Points on a hilly landscape, in no order, each with its height.
A ball rolls from a point to the lowest of its 2 nearest points, and stops where none of them is lower. Distance is the straight distance between rows; heights are no part of it.
z740: [ 18   4  -3  10   9 -27 -14   2 -21   0 -13   5  14  -4  -2  -8 -23 -31
  -5  12  -5   9  -2   6  27 -18   5  -4  -9  17  -5 -26  -4  -5  -3 -21
  -2  15   9  22   1  -9   8   2   1]  height 32.3
z92: [  4   7 -13 -19   7   2  16   0  18  -4   4 -22  -6  15 -12  -1 -13 -13
 -20  -7   1  -6  -8   2  20   4 -35 -19 -11 -18  -7 -43   5   4  12   2
   8  17   2   7  14 -28   4 -25 -12]  height 64.0
z339: [ 14   2 -15  -4  11 -12  15  10 -20  -4   2  -4 -11  13  16  -2 -11 -33
  -1  -4 -10 -11 -12  13  13   9  -6 -23  -4 -12   4 -22  -6  -4   4 -13
  -5  15   1  23  17   3  23   8 -16]  height 58.5
z413: [-10 -17  -2  -3 -23  20  -2  -9  18   8   5  22   5 -17 -19  -2 -11  24
  30   6   9  17  27  -1 -23 -13  15  15   6   8   1  27  -3   4  -7   3
   6  -1 -11 -34  -3   2  -7  17  -6]  height 38.5
z764: [-15  20   7  -5 -14  18  22 -27  10  -3  -8 -18 -25  -1  -8 -16  27  26
 -27   2  10 -23   4   6   4   8 -23   0   3  10 -15  -5  -1   3  22   3
   5   2 -18  -1  26 -32 -16 -18   1]  height 63.1
z741: [-16 -16  10 -14  -4  17  -2  14   3   2  26   0  23   5   0  32  -6  -8
  17  -8  -7  10 -12   8 -32  -2   3   0   2 -20   5  14   7   6 -14  18
   3  -8   6  -5  -5   9   1 -14  -3]  height 46.4
z511: [ 26  -2   3   2   9 -17 -16   4  -2  -1  17   5  11   7  27 -11 -11   3
   4  -9 -18 -11 -20  -9   2  -1  41  -7  17   4  25  29  12 -15  17   1
 -16 -16  22  14  -9  19  -9   8  -6]  height 80.1
z197: [ 22  17  24  10  -6  -1  14 -25  -6  -6  -5  -3  -2   8  12   0   9   9
   2 -11   7   3  -6 -30   2  23  15   6  -3  14  -1   3  22  -4  10 -14
  -3 -11  19  -6   5  22   8  -1   4]  height 39.6
z133: [  7   8  22  25 -16 -20  14  -7 -14  -4 -16 -17   1 -13 -10 -30  12  17
 -21  10  -2   1   9 -12  24   6   4 -10 -11   6  -1 -27   1  -3  30  -6
 -11  14   3  14  26 -23 -24 -11  -6]  height 79.5
z267: [ -8  12   8   9 -12 -11   0   1 -14 -13   6  -4  -2 -19  15 -29  23  20
 -18   4 -15 -15 -18  18  -3  10  11 -17   7  -7   8  33   7 -11  29   1
 -29 -25  -4  23  25  -7 -19 -14   3]  height 70.4
z163: [ 25  26   6   8   7  -5  14 -25  -8  -6  -2 -10  -4  14  16  -1  -3 -11
 -12   4   8  -6   0 -36  12  32   1   3  -2   4  -8  -8  14  -2   8 -10
  -3   7  23   5   8  14  12   8   5]  height 34.1
z371: [  8  -6  26   7 -23  11 -13  -3   7  -3   5  17  20 -16 -11  -1   1  18
  -3  10  17  26  23  -9 -12   5  24  36  -5   9   6  25  -5   5  -8   9
   2  -7  13 -23 -17   3 -29   7  13]  height 55.4
z116: [-12   2  16   2 -15  11  23 -12   7  -4 -11 -26 -28  -2 -20 -11  23  21
 -13   7  13 -10  14   1   9   3 -26  -1   1  12 -17 -23 -11   6  21   2
   6  18 -20   0  24 -34  -7 -18  -6]  height 60.1
z272: [-14   9   0   4   0   8 -22  15  -2  16  -7   6 -10  -6  17   5  22  15
 -11   3  11 -14  16  -7  -2  11   6  22   1  10  -2   7  -2   4  -7  24
   3 -10  -9 -24 -16  -6  -7  19   6]  height 30.0
z405: [  9 -10  -3 -18  10   5   2  11  16  13  16  -9  13  10  19  14   7  24
   7  -5   8  -7  -2 -11 -14   1  22   9   6 -14   4  12   3  15 -17  12
   5 -14  29 -28 -33  29  -3  21  12]  height 70.2
z31: [  4   7 -25  -3  23  -7 -14   7 -17 -10  10  10  23  15   3  13 -30 -34
   9 -20 -25  -5 -22   8  -4 -15   7   4  11 -15  20   7   4   1  -2   3
   0   7   0  33  -6  14  10  11  -6]  height 67.1
z823: [-15 -14   4   7  11  -9   7  14  -7   8 -15 -14  -6  -9 -22   3 -11 -17
   5  16   3  -1  14  -2  23 -13 -15 -14  -9   5 -15 -60 -26  12  -9  -1
  18  31  -5   6 -12 -17  25   3 -12]  height 23.3
z905: [ 20  -9   0  -9  -9   8 -22  -4   3   6  21   3  22   2  15  -6   4   6
   1   4  -4   9 -11  -4 -25  -8  37   4  -4   0   9  49   2 -14  -1   1
 -12 -43  22  -2 -16  21 -20 -15  15]  height 45.5
z318: [-20  -5  22   7 -29   5  12  -9   1  -7   2   6  -6 -26 -20 -17   0  24
  -3   4   0  17   1  20  -5 -17  -4   1   4   8  -4  11   8  -4  12  -2
  -2   5 -25  -7  21 -23 -17 -12  -7]  height 33.4
z105: [ 16   9 -24   6  13 -20 -29  -9  -7   1  -4  20  10   0  22 -21  -1 -13
   0  -1   0   0  -7  11   8  -8  11   6   7  10  11  32  -7  -8   2 -14
 -19 -18   8  27 -12   5 -20  13  10]  height 74.7
z108: [-15 -18  32  18 -14   2   4   7  10  -5  -4  12  19 -22 -16   8   0   6
  20   9   4  19  13   4  -3 -19   5   8  -7  12  -1  -5   1   0 -16  -9
   6  19  -3  -6  -8  -8  -2  -2  -8]  height 44.2
z301: [  3   2  16   1 -12   6 -14   2   4  -4  11  14  21 -20  -6  15  -7  -1
  -9  -2   6  30  12   4 -13  -6   9  28 -11   8   2  16  13  -2  -9   9
   4 -14  -3 -16 -17   5 -16  -7  11]  height 49.3
z506: [-10  -5  -9  -7  -8   9 -23   8   1  24  -3   8  -2  -6  15  -2  27  25
   2  18   8 -11  19  -2 -27  -1  17  15  -5  12   0  23  -9   1 -12  10
  -5 -25   5 -28 -24   2 -21  15  17]  height 20.6
z812: [-18   9  -9 -10   1  12  14  -4   8   0  -8  -3 -23   2  -3  16   5  -8
  14  -9   4  -5   0   6   7  10 -26   2  15   8  -3  -6  -4  11  -5   1
   9  10 -23 -18  10  -4  20   1  -1]  height 59.6
z416: [-10   5 -18 -28  21  13  22   4  15   2   0 -22 -35  23  -6   8  -2 -22
 -13  -8   2  -9 -13  15  20  -1 -39 -19  -5 -16  -6 -31   1   3  16   5
   8   6 -20   5  17 -28  19 -21 -11]  height 61.8
z322: [-10   5 -27  -2  28  -9  -5  14 -17  -3   0  13  17  11  -1  25 -29 -29
  11  -5 -25  -1 -13   8   7 -27  -4   1  -3 -16   8 -17   0   7 -12  -1
  14  11 -11  24 -17  -4  18  17  -8]  height 63.2
z313: [-18  -6  13  -7 -29  32   3  10   6  10   6  -5  -6 -19 -12  -9  11  34
 -15   6   0  -8   9  -7 -39  29   9  11   7  -2 -10  16   1   7   4  22
 -13 -20 -12 -30  10 -15 -11  -2   1]  height 77.2
z827: [ -1   5 -11  -6  -2  -3 -10   1   4  -4   6   5  10  -7  -2  -2  -7 -14
   4  -9  -7   2 -10  16   5  -3 -14   2  11  -2   4  -1  -3  -5  -2  -9
   5   1  -5  21   5 -11  -5   1   3]  height 60.5
z170: [ -4 -10  -1  12   2 -14  -5   2 -10  -2 -16  12   3 -18  -6  -6  -5 -11
  15  12  -9   8   8  15  17 -25   2 -18  -3  19  -8 -20 -13 -16  -5 -33
   4  25   1  17  11 -12   0   1 -12]  height 23.2
z117: [-15 -30  27  30 -11  -3  18  -1  -5   2 -30  -8 -25   4 -35 -10   7   7
  21  10  12   5  18 -20  13  -1 -17  -2 -10  19 -20 -38 -24  10   9  -3
  10  24 -24   0   7 -11  17  -5 -17]  height 51.5
z450: [-30  -8  -3  -3  13   7  17  16  19  -5  -9  -2 -12  -6 -20  16  -6 -18
   3  -1 -12  -5   7   9  22 -15 -22  -8   4 -10  -4 -46  -8   7 -11  -4
  14  32 -18   2 -13 -27  29   0 -18]  height 28.5
z864: [ -5  19 -17  -4  24  -5 -19   9 -12   3   4   4  -7  16  15  30  -5 -17
 -11 -10   0 -12  -9  -2   7  16 -24  18   2  -4  -2   9   0   2  -9  28
  11  -8  -6  -6 -12   7   2   9  13]  height 34.9
z910: [ 19  -9  -3 -14   3  -5  -5  -1  19  17   7  -1   7   3  27  -4  11  26
  17  -8   7  -8  -3 -12  -3  -7  35   4  10   2   8  15   4   1  -7   2
  -3  -7  31  -9 -21  12 -15  21   6]  height 64.8
z207: [ 12  -9 -10   5   9 -11   4  -3 -13   0 -21  -2  -3   2 -18  10 -19 -27
   9  20   2   9  11 -13   8  -1  -2 -24  -1   7 -15 -43 -11  -6 -12 -31
  15  35   6   7  17  15  35  -1  -8]  height 10.9
z260: [  2  -2   5   6 -16   9 -25  15  -8 -11  17  -1  12 -10   4 -13  11  24
 -22   4 -10 -13 -12   0 -30  25  22 -12   7 -22   7  52  -2 -16  18  15
 -19 -36  15   4   8   8 -21 -25  17]  height 62.1
z836: [-16  16 -10 -17  10  13   2   2  11  -5  14  -8  -5   9 -14  22   1  -9
  -9 -14   6   5  -4  22  17  -7 -43   0   6  -5 -11  -3   0  -1  -1   4
  26   4 -21   5   6 -21  -1 -31   8]  height 64.2
z673: [  4 -13  26  15  -3  -8   1  -4   7  -5  -6  10  19 -13 -12  14  -2   1
  17   2   3  16  10 -18   5 -16   0   6  -5   8  -1 -16  -3   0 -18  -5
   4  18  13  -2 -23   8   6   6  -3]  height 50.5
z861: [-19 -23  -5  -7  -7  15   6  11   4  -3   3  12  -4 -22   7  -3   1   9
  23   2 -16  -6  -1  20 -21 -16  13 -14   8  -4   9   3  -1 -11  -1  -7
  -5  -1 -16  -4  13  -7   9  10 -22]  height 26.5
z737: [  1   0   4  -7  21 -10   2   7   3   4  14 -13  20   5  18  27   6   1
   4  -6  -1 -10 -18  -5 -12  -5   6   4  10  -7   9   7   1   8 -19  15
  10  -6  25  -3 -26  15  11  19   4]  height 73.0
z563: [ 13 -11 -12   6  21 -19   5  -4 -16  12 -18  -9   5  12 -12  20 -18 -32
  15  12   5   6   7 -18   8 -14  -4 -18  -2   4 -13 -41 -19   2 -27 -23
   9  29   8  -1  -8  28  39  15  -4]  height 5.9
z80: [  2 -11   3   3 -19   7 -17  12  -9  11   9   4   3 -12  18 -16  23  28
 -27   9  -8 -17  -3  -6 -28  19  36  -2  -3  -8   7  34   2 -14  10  12
 -23 -35  12 -15   8   3 -21  -3   3]  height 57.1
z550: [  3   5  14  22  -6 -15   4  -5 -10  12 -26  -1 -17   3  -4 -25   6  -1
  -2   4   9   2  11 -24  22  12 -10   4 -20  12 -20 -32  -9   1  13   5
  -2  12  -3  -3   3   0   7   8 -12]  height 44.3
z122: [ 15  13  -2  13  16 -20 -14  14 -19   1  -4   0  -3  12  19  -9 -10 -15
 -42   3  -1 -10  -6  -2  24  13  -8  -2 -12  -7  -6 -18   9 -11  15   5
  -9   8   1  13  10 -17  -1   0  -1]  height 44.7
z333: [  2   8 -13   4  -3 -16 -40   8  -3 -11   2  21  13 -12  12 -32   5   1
 -27   7 -11  -3  -5  14   0  -5   9   2   7   1  13  41  -9 -14  14  -1
 -24 -30  -4  30  -8   5 -26  -3  21]  height 82.1
z451: [  9  -6  12   4 -29  17 -16   0   8   8  12  21  20 -21 -16 -13   9  31
 -13  15  11  16  22 -10 -23  10  31  29  -2   0   3  39 -10  -1 -15  -2
  -6 -22  21 -14 -14   0 -41  -1  18]  height 60.8
z978: [-11 -12  32  20 -25   1  19  -6  -5 -10  -8  12   5 -22 -19 -17  -1  17
  12   6   0  23   8   5  -6  -7  15   5   4   7   3   0   4  -2   6 -10
  -7  14  -8  -7  17 -11 -10  -2 -13]  height 37.9
z369: [ -9 -18 -16 -16   6   6   3   7 -11  11   5   1 -15  20  16  20   3  -4
  31 -13  -7  -2  -8  11 -20 -10   8  -6  -8  -4  14  17   6  -1 -14  14
   1 -16  -9 -18 -10  27  21  12  -8]  height 35.4
z883: [  0  15  13  22 -16 -18  11 -11  -8 -14  -6  -1   8 -22  -3 -33  15  28
 -27   3  -7  -2  -5  -1  17  11  16  -9   7   5   7  10   7 -10  28  -1
 -22  -5  -5  10  26 -19 -28  -9   1]  height 75.1
z852: [-15   6 -18 -19  11  14  29 -10  -4   5  -9 -15 -43  12   6  11   4 -18
  -5   2   1 -16  -1  12  15  13 -35  -8  -5   3  -6 -14  -2   4   7  11
   4   3 -31  -7  11  -5  32  -2 -11]  height 59.4
z799: [-14  -6  -1  -3 -24  16  -5  -7  14 -18  10  18   8 -32 -23 -19  -4  20
  10   7   4   7   5  27 -18 -11   2  -4  16   1   1  30  -4  -7   2 -10
   2   3 -22   8  19 -15 -13 -10   6]  height 27.3
z367: [ 14   2  18  19   2 -21   6  -7 -10  12 -22  -2  -9  -2  11 -26   7   6
   2   4   8  -5   6 -20  23  12  21  -1   1  12  -1 -21 -13  -8   8  -8
  -7  13  17   7   1  -3  -1  29 -15]  height 37.7
z62: [ 24  17   5   4  15 -12  13  -5  -8  -6  -1 -27   5  11  13   4  -9 -24
 -19  12   6 -13  -4 -24   8  25  -4  -2  -1  -2  -8 -39  -1   8   1  -2
   3  13  32  14   3   6  16   5   2]  height 28.1
z585: [-10 -15  -3  -6  -7  12 -17  12   7  30   4   8   9 -11  12   8  11  15
  19  17   6   0  20   4 -20 -24  23  13 -13  15   7  18  -6   1 -18  11
  -6 -18   2 -24 -29   1 -18  17   4]  height 28.6
z916: [ 16  15   2  13  12 -35 -13   7 -22   9 -12  -1   5   1   7 -13 -16 -19
 -25  14   4   2   2  -8  26   0   0  -1 -17   9 -14 -39  -1  -3  10  -8
  -7   9  11  19   0 -13   4  -1   1]  height 38.6
z752: [-24  -4 -19 -11 -13  10  -5   8   4 -10   5  23  -5 -19  -3 -20  -6   9
  14  -1 -22  -4  -9  33 -11 -17   1 -12  11  -7   6  26   6 -10  12   0
  -3 -11 -25  10  13  -4  -8  -1  -7]  height 20.5
z584: [  7   6  16   5  -7   8 -10   3 -11 -20   8  -2   3   0  18 -15  16   9
 -15  -5  -9 -15 -19   6 -16  21   6 -12  12 -19   4  33   4 -11  26   5
 -15 -31  12  19  19   4 -20 -19   8]  height 66.4
z829: [ -3  19  18   5 -10  14  11 -12  -3  -5 -14 -11 -11  -3   8  -8  28  23
 -33   2   8 -20   4 -15   6  32 -15   7  -1   1 -12 -11   7  12  13   0
  -5   1  -1   0  26 -17 -21  -3  11]  height 67.5
z124: [  4 -20  -2 -13   1   9 -18   4   6  22  17   7  31   1  12  17 -17   6
  14   6   1  14   6  -2 -25 -30  29   8 -19   1  13  18   8   2 -16   8
   0 -17  17 -17 -34  17 -19   8   7]  height 37.3
z665: [-19   3   6  -5 -20  21 -12  18   3  -1   3   3 -16 -16  -4  -5  19  23
 -37   2   1 -19   3   1 -24  25   6  10   2 -12  -7  25   8   0  14  21
  -2 -16 -10 -22  13 -20 -17 -13   9]  height 74.6
z555: [ 18  -5   9   5   3 -16  -6 -10  10  13  -6   6  10 -10  14 -20  12  20
  15   5   3   4   2 -15  10 -15  40   4  11  14   7  13  -2 -11   3 -15
 -12  -7  25  -7 -18   8 -20  13  -5]  height 58.3
z582: [ -6   2 -11  -4  -3   9  -1  -3   5  -5   2   7   1  -3  -8  18  -2  -9
  21 -10   3   7   2  12  -3  -2 -14   6   9   4   3   4  -5  -1 -14  -7
  17   5  -8  -4   4   3   5   6   0]  height 55.8
z960: [ 25  -3 -13   5  17 -10 -10  -8  -5  -3   6   9  28  17   8  13 -21 -21
  17 -18 -18   3 -21  -5   1 -27  27   6   8   2  23  15   9  -8  -5  -8
   7  -5  13  15 -18  30   7   8  -2]  height 71.8
z626: [ 13   9  -8  -3   1   7 -29   1 -18  -4   3  10   4  19   9   2   3 -11
  -1 -18  -3   5 -19   3 -15  13  11   8   7  -7   1  44   6  -6   7  23
   0 -29   1   2   2  16  -7 -10  11]  height 35.1
z995: [-14  12  -3   1  14   2 -14  16  -5  13  -2  -1 -11   2  13  19   8  -7
 -16   0   3 -12   6   5   7   9 -18  18  -9   2  -7  -8   5   9  -6  23
   8   3 -12  -9 -16 -11  -1  13   4]  height 36.8
z966: [ -3  -4  10  15  10  -4  19  -9   5   3 -17 -23 -13   4 -26   4  -1 -15
   6  15  12   6  19 -29  10  10 -38  -8 -13  -3 -19 -60 -16  27 -12   5
   2  26  -1 -13 -10  14  38  -6   2]  height 17.0
z145: [ 12  -6 -10  -6  19  -9  15   4  -3   1  -1  -7 -11  13  29  11   0 -18
  10  -4  -1 -13 -10   7   3   3  -3 -11   4  -1   8  -7 -10  -5 -14 -13
  -1   8  11  12   3  14  27  27 -19]  height 62.3
z682: [  8   7 -10  -4   3 -21  -8   1   5 -15   8  -2   6  -3 -25 -28 -15   7
 -29 -12  -8  13   0  21  26 -10 -21 -18  -4  -3   7 -12   5  -3  22 -19
  -3   1  -2  25  19 -20 -24 -27   6]  height 69.8
z814: [ 14   3 -25 -13  20 -10  10  11 -18  -5   3 -19 -13  30  -1   1 -28 -41
  -6  -2 -11  -4 -18  11  12   4 -19 -25  -4 -23  -2 -26  -3   3   5 -10
   3  18  -3  33  24  -5  28 -10 -14]  height 56.3
z717: [  1 -13  -8   0  -2   6  -7 -12  17  -1   1  13  18  -6  -2  10   1   4
  33   2   4   8   0  11 -13 -15  13  -4  18   5  13  24  -1  -7 -22 -18
   9   4  10  -2  -5  15 -10  13  -2]  height 48.9
z681: [  8   8 -23 -15   9  -2  25  -6 -12  10 -12 -18 -41  17   0  -9 -10 -27
  -2  15  15 -11   5   4   9  20 -29 -19 -10  -1 -12 -28  -5   7   8  -8
   5  17 -18   7  32  -8  31   5  -5]  height 56.9
z857: [  5  10 -10 -13   5 -10   2  -2  17  -7   5 -14  -2   6 -20 -16 -15   6
 -32 -17   0   0   0   6  23  -1 -29 -18  -8 -14  -4 -27   5  -1  22  -2
  -3  15   1  14  15 -35 -11 -26  -5]  height 66.5
z324: [ -6 -18  -1  15  10  -6   7   5  -6 -10 -16  14   6  -7 -20   9 -16 -13
  10   5 -13  14   7   4  12 -17   3 -22  -2   0  -7 -29  -6 -10 -13 -30
   8  38  -6   9  10   1  19   0 -12]  height 16.3
z678: [-15  -1  24   4 -20  14   9  -1  22  -8   5  -1  -2  -9 -25  11   7  -1
   2  -1  16   8  22  -4   0  10 -25  25  11   5 -11 -12   2  16  -4   5
  12  14 -14 -18  -5 -22  -1 -14   4]  height 71.1
z478: [ 16  24 -13  -2  19  -4  -9  -3 -20   2  -3 -12 -17  34  20  -4 -19 -25
 -37   4  14  -8  -7   0  16  29 -25  -3 -17  -9 -14 -11   5  -3  19   5
  -1   2   1  17  26  -8   6  -8   8]  height 49.9
z198: [-14   6  -9   4  17  -4   9  16  -6  -6  -7   8   6   3   0  21 -20 -20
   7 -10 -22  -3  -7  -6  10 -22  -9   2  -8 -13   0 -34   8   8 -14   5
   3  18  -5   1 -21   9  31  15  -8]  height 59.5
z929: [-32 -12 -18 -18  21  10  12  22   7 -10  -5  10 -15   1  -3  23  -9 -21
   9 -10 -22  -5  -6  26   9 -19 -11 -19   7 -20   1 -20  -6  -2  -9  -2
  12  19 -27   8   2 -17  24   0 -24]  height 32.9
z719: [-13  -8  23   2 -26  17  14   5   2  10   2  -7 -14 -17  -7 -11  28  37
   3   5   5  -4  12  -6 -30  18  13  14   3   6  -2   2   5   9  -2  15
 -12  -5  -5 -25  10 -10  -7   9  -4]  height 74.8
z817: [ 18   2  -3   7  13 -14   4 -11   8  13 -10   2   4  19  10   2  -7   8
  33  -9   9   3   2 -17  16 -19  25   3  -5   0   4  -9  12   9 -15  -6
   6  14  13 -23 -34  35   7  24   1]  height 22.5
z178: [-19 -14   0  -7  14   4   3  23  -3 -14  17   2  21  -1   1  33  -3 -14
  13  -7 -19  -1 -20  20 -16 -13  -4 -12  12 -26  13   1   1   0 -13   4
   6   4  -1  18  -5   2  11  -7 -10]  height 41.9
z605: [  2  11  -6   3  -2  -9 -15  13   4 -15   7  11  14 -18   9 -13  -2  -2
 -22 -14  -4  -3  -9   2   9  11  -3   0  13  -7   9   3   4   1   7   1
  -4   0   3  19   2  -7 -19  -2   9]  height 65.8
z521: [  0 -16   0 -14  -4   8  -7  10   8   8  27   4  28  -7  -3  25 -19  -2
   4  -2  -1  16  -1  -2 -30  -4  11  14  -8  -2  13  16  14   5 -12  11
   4 -15  10 -17 -22  15  -1  -3   7]  height 43.3
z425: [ 12   2 -13  -9  27 -15   7  -6  -4   3   4 -10  13  18  20  21  -6 -20
   6  -1   0  -8 -16  -3   0  -1  -3   5  12   0   7 -10  -4   2 -20  -8
  14   9  24  13 -18  17  21  24  -3]  height 67.2
z193: [ 15  -2  27  16 -20 -10   4 -23   7   0  -2   9  10 -13   1 -14  13  17
  14   2   2  23   4 -16   4 -11  39   9   3  20   6  24   8 -11   5 -16
  -9 -10  18  -1  -1   4 -13   7  -6]  height 51.9
z934: [ 14   3 -20  -3  24 -16  -7 -12  10  18  -6   3   8  15   7  16  -3   4
  27  -2  11   6   1 -17  12 -21  10  12  -2   8  -1   7   2   8 -25   2
  10   6  15 -24 -34  29  -9  27  10]  height 15.4
z809: [ 25 -14  -3  -2   5 -10  -9  -7   0   1  10   9  20  13  21   2 -13  -5
  22 -10 -16   4 -22  -5  -5 -30  50  -7   7   7  23  26  15 -14   3 -13
  -9 -18  13   8 -20  21  -4   7  -8]  height 75.9
z203: [-13   4 -11 -12  -1  -1  -6   9  16 -16  15   2   2   2 -18 -22  -7  10
 -21 -24 -16   4 -13  36  14 -21 -22 -17   7 -14  13   7   3  -8  20  -3
  -4 -10 -14  25  16 -23 -21 -31   1]  height 73.5
z629: [ 16   0  16   7   5 -10  14 -10   0  -4  -9 -31  -4   7  -6   1   0  -9
  -5  20  18   0  11 -35   9  24 -21  -5 -14   3 -16 -44 -11  26  -1   3
   8  23  19   4  -5   7  27   4   2]  height 21.9
z986: [  1   8  -5  -9  -6   5  21 -18   4   1 -13 -30 -31   3 -21 -19   3   9
 -12  16  14  -6  18  -6  22  12 -24 -22 -11   8 -21 -42  -9  11  21   2
  12  18  -9   7  27 -31   1 -16  -9]  height 57.3
z406: [ -6 -33 -10 -11 -10  20   2  -6  19   5   5  17   5  -5 -18   6 -17  18
  37   4   4  15  19   7 -24 -21  25  -2   3  -2   7  17  -1  -4 -16 -11
  10  10  -5 -26  -3  18  -2  15 -10]  height 42.4
z860: [ 13  18 -24  -7  21  -6  -6   8 -17  -4   4 -18 -14  46   5   4 -16 -38
 -19  -9   3  -9 -18  14  16  13 -32  -5  -6 -15  -4 -10  -3   0  16  11
   4   3  -6  33  21  -6   2 -12   1]  height 53.3
z181: [ 13  -1   2   3  -6   5  21 -32   8 -10  -5   0 -11   7   3   5   8  14
  28 -11  13   3   1 -11  -8  12   8   2   3   9  -4  11  12   5 -10 -21
   3  -2  12 -21   8  27  10   8  -1]  height 45.1
z632: [-10  -6  21  25 -11  -6  14 -15 -14  13 -29  -6 -27   4 -22 -13  10   6
  15   8  17   7  16 -27  17   3 -20   6 -20  21 -15 -35 -17  11  10   5
   4  14 -14  -8  -1   3  17  10 -10]  height 48.1
z771: [ -1   6  -4   6 -18  -3 -31   8   3 -14   7  19  13 -34   1 -39  19  17
 -29  11  -3  -4   1  17  -8  -3  14   4   3  -1   7  45  -7  -8   4  -2
 -22 -33  -5  18  -2   0 -35 -13  25]  height 87.3
z918: [ -8   9   9  -3 -11   9 -14  18  15 -14  12  11   9 -20  -2  -7   3  14
 -28 -10  -2  -4   1   2  -1  18  -1   7   7 -17   5  15   3  -4   9  15
  -3  -4  -2  -3   4 -13 -24 -10  15]  height 70.5
z946: [-20 -10  27  12  -8  17  21  -8  19 -11  -3 -11 -10   2 -24  22  18   1
  13  12  16  12  21  -5  -8   5 -30   4  -1   7  -9 -20   2  19 -16  -1
   1  20 -15 -20   0  -3  17 -18   4]  height 74.3
z554: [-25 -10   5  -7   6   8  17  25   8 -15   7  -6  -2  -4   2  23   4 -11
   3 -14 -13  -7 -17  17  -4  -3 -19  -6   6 -23   4 -16   7   2  -8   3
   4   6  -9   2   5 -20  12 -16 -12]  height 37.4
z513: [ 13  10  28  13 -16   1   1 -24  -1  -8   6   5   9 -13   3 -12  13  20
  -9  -2   1  10   0 -18  -7  13  33  11   3  14   3  29  16 -13  10 -12
 -13 -19  18  -8   5   5 -13  -9   9]  height 46.2
z357: [ -4   7  12   7   8  -9   9   5   6  -3 -11   2  10  -2  -2  14 -12 -10
   6  -7  -5   8   2 -12   7  -6  -7   5  -7   0  -6 -30  12  10 -11   3
   2  20   0  -7 -21  13  23   7  -6]  height 56.2
z314: [ -9  -8  -6  14  15  -4  23  -3   5   1 -16  -2  -4   6 -29  16  -9 -20
  19  10   8   4  17 -22  13  -5 -36  -6 -11  -1  -8 -49 -18  21 -23   4
   7  29 -13 -18 -18  22  46   2   1]  height 13.3
z810: [-13  -6  -6  -5  14   4  13  -2   0   3   6 -14 -11  16   4  39   4  -9
  23 -11  -1   2   2  -2  -8  -2 -11   6  -9   5   7  -4  12  15 -26   9
   2  -1 -13 -26 -18  35  24   7   0]  height 40.0
z677: [ 13 -18  -4 -10 -16   9 -18  -1  -5  23  18   1  12   5  19 -28   6  31
  -8   4  -6  -5  -4  -9 -23   1  46  -7  -7  -7   4  45  -2 -18   5  -1
 -28 -47  25 -13 -10  10 -24  -4   8]  height 51.6
z56: [ -9  16   4 -11  -4  14   8  -7  17 -10   7 -12   0   0 -24  20  -3  -4
 -10 -10  14  14   7  11  13  -3 -41  11   1   0 -14 -12  -2  10  -4   1
  23  11 -22 -11  -2 -28  -6 -27  11]  height 67.3
z942: [ 23   2   5  10   7 -18   8 -14  -5  15 -17  -3  -2  13   8 -11  -2   3
  22   2   8  -2   8 -24  20  -5   6  -3  -7  12   0 -19   0  -3  -7 -20
  -3  15  18  -7 -17  23  12  25 -12]  height 29.7
z588: [  7  19 -13  -3  12  -7 -17  -7 -15  -3   2   3   1  27  22  28  -2 -16
 -10  -7   4   4 -13  -7  -3  15  -9  17  -2   0  -4  25   4  -1  -4  18
   5 -16   3 -10  -6  26  -4  -8  19]  height 28.8
z525: [ 25  14  -7  12  12 -23 -19 -12   4   9  -4   7  19  -3  19 -22   7  -4
  -1  -2   3  -5   1  -6  12  -4  23   5  18  21  10  24 -11 -11  -5 -15
  -9 -14  25  19 -17   4 -25  15  10]  height 67.4
z781: [ 14   4 -23   1  11 -12 -25   4 -18 -13   6  17  14  21   3  -9 -21 -29
  -3 -23 -20   2 -19  14   5  -3   3   4  14 -13  19  25   4   0  14   8
  -9  -7  -8  42   2  12  -3   5   4]  height 70.6
z286: [ -4   3  19   7 -19  11  18  -2   9   2 -11  -9 -19 -13   5  -7  27  19
  -3  -2   4  -9   7 -11  -5  27   0   7   0  -2  -3  -5   3   7   4   2
  -7   2  -1  -7  12 -13  -2  10  -3]  height 71.6
z230: [ 15   4 -10  -2  -5   3 -32  -6 -12  -1  11  18   4  17  15  -2   5  -4
   2  -7  -4   4 -19   2 -22   2  24   2   8   0   7  56  -5 -12   4   8
 -10 -43  13  12  -5  23 -15  -8  15]  height 39.5
z654: [ -9 -26  -5 -16  -5  15   7  18  -8   8   3   4 -16  -2  15   8   7   6
  26  -4 -22  -2 -11  18 -28  -8  10 -17  -5  -9  14  12   7  -7  -4   7
  -8 -16 -12 -12   8   7  15   4 -21]  height 31.1
z85: [-14   0  -4  -8 -31  25   6  -5  10   7   3  13  -1 -22 -15 -10   3  21
  18   5  11   4   9  13 -23   1   7  14  10   8  -5  37  -4   0  -5  -3
  10 -12  -9 -19  11  -2  -8   6   7]  height 33.8
z996: [-27   4   3 -18 -15  28  -5  23  12   4  25 -10 -12  -8  -8  -1  14   9
  -4   1  -1 -14   0  27 -23  -4 -18  -4  10 -15  -2  20   0  -9   8  17
   0 -17 -25   0   3 -25 -13 -29   8]  height 70.0
z713: [ 17  15 -15  -5  19  -8  -9 -14  -7   3   1   7  11  20  10  29   0  -7
   7  -6   9   5  -5  -7  10  -2   0  24  -9  15   4  20   1   3 -21  -4
  12 -10  12 -20 -21  31 -10   5  22]  height 20.3
z119: [  7  13 -15  -7  -1  -3  17 -16 -11   2 -12 -14 -29   8  -7 -25  -7 -10
 -15  13  10  -3   5   4  19  16 -22 -11 -10   8 -19 -21  -2   3  19  -1
   5  10  -9   8  38 -15  10   5   1]  height 54.5
z253: [-23   6   8 -12  -5  26  14  -1  12  -5   3 -13 -24  -2  -3   3  16  16
 -15  -4   4 -11  -4  19 -12   6 -25   0   1  -5  -6   7  11   3  22  14
   0 -11 -25  -2  19 -26  -8 -33   1]  height 66.7

For each start below, name the point where the ball stops.
z253 -> z119
z313 -> z582
z451 -> z506
z260 -> z934
z740 -> z563
z425 -> z563
z810 -> z752
z632 -> z934

Write out the way that a ball takes from each point below.
z829 -> z764 > z116 > z986 > z119
z737 -> z425 > z145 > z339 > z814 > z860 > z478 > z122 > z916 > z740 > z170 > z324 > z207 > z563
z996 -> z253 > z764 > z116 > z986 > z119
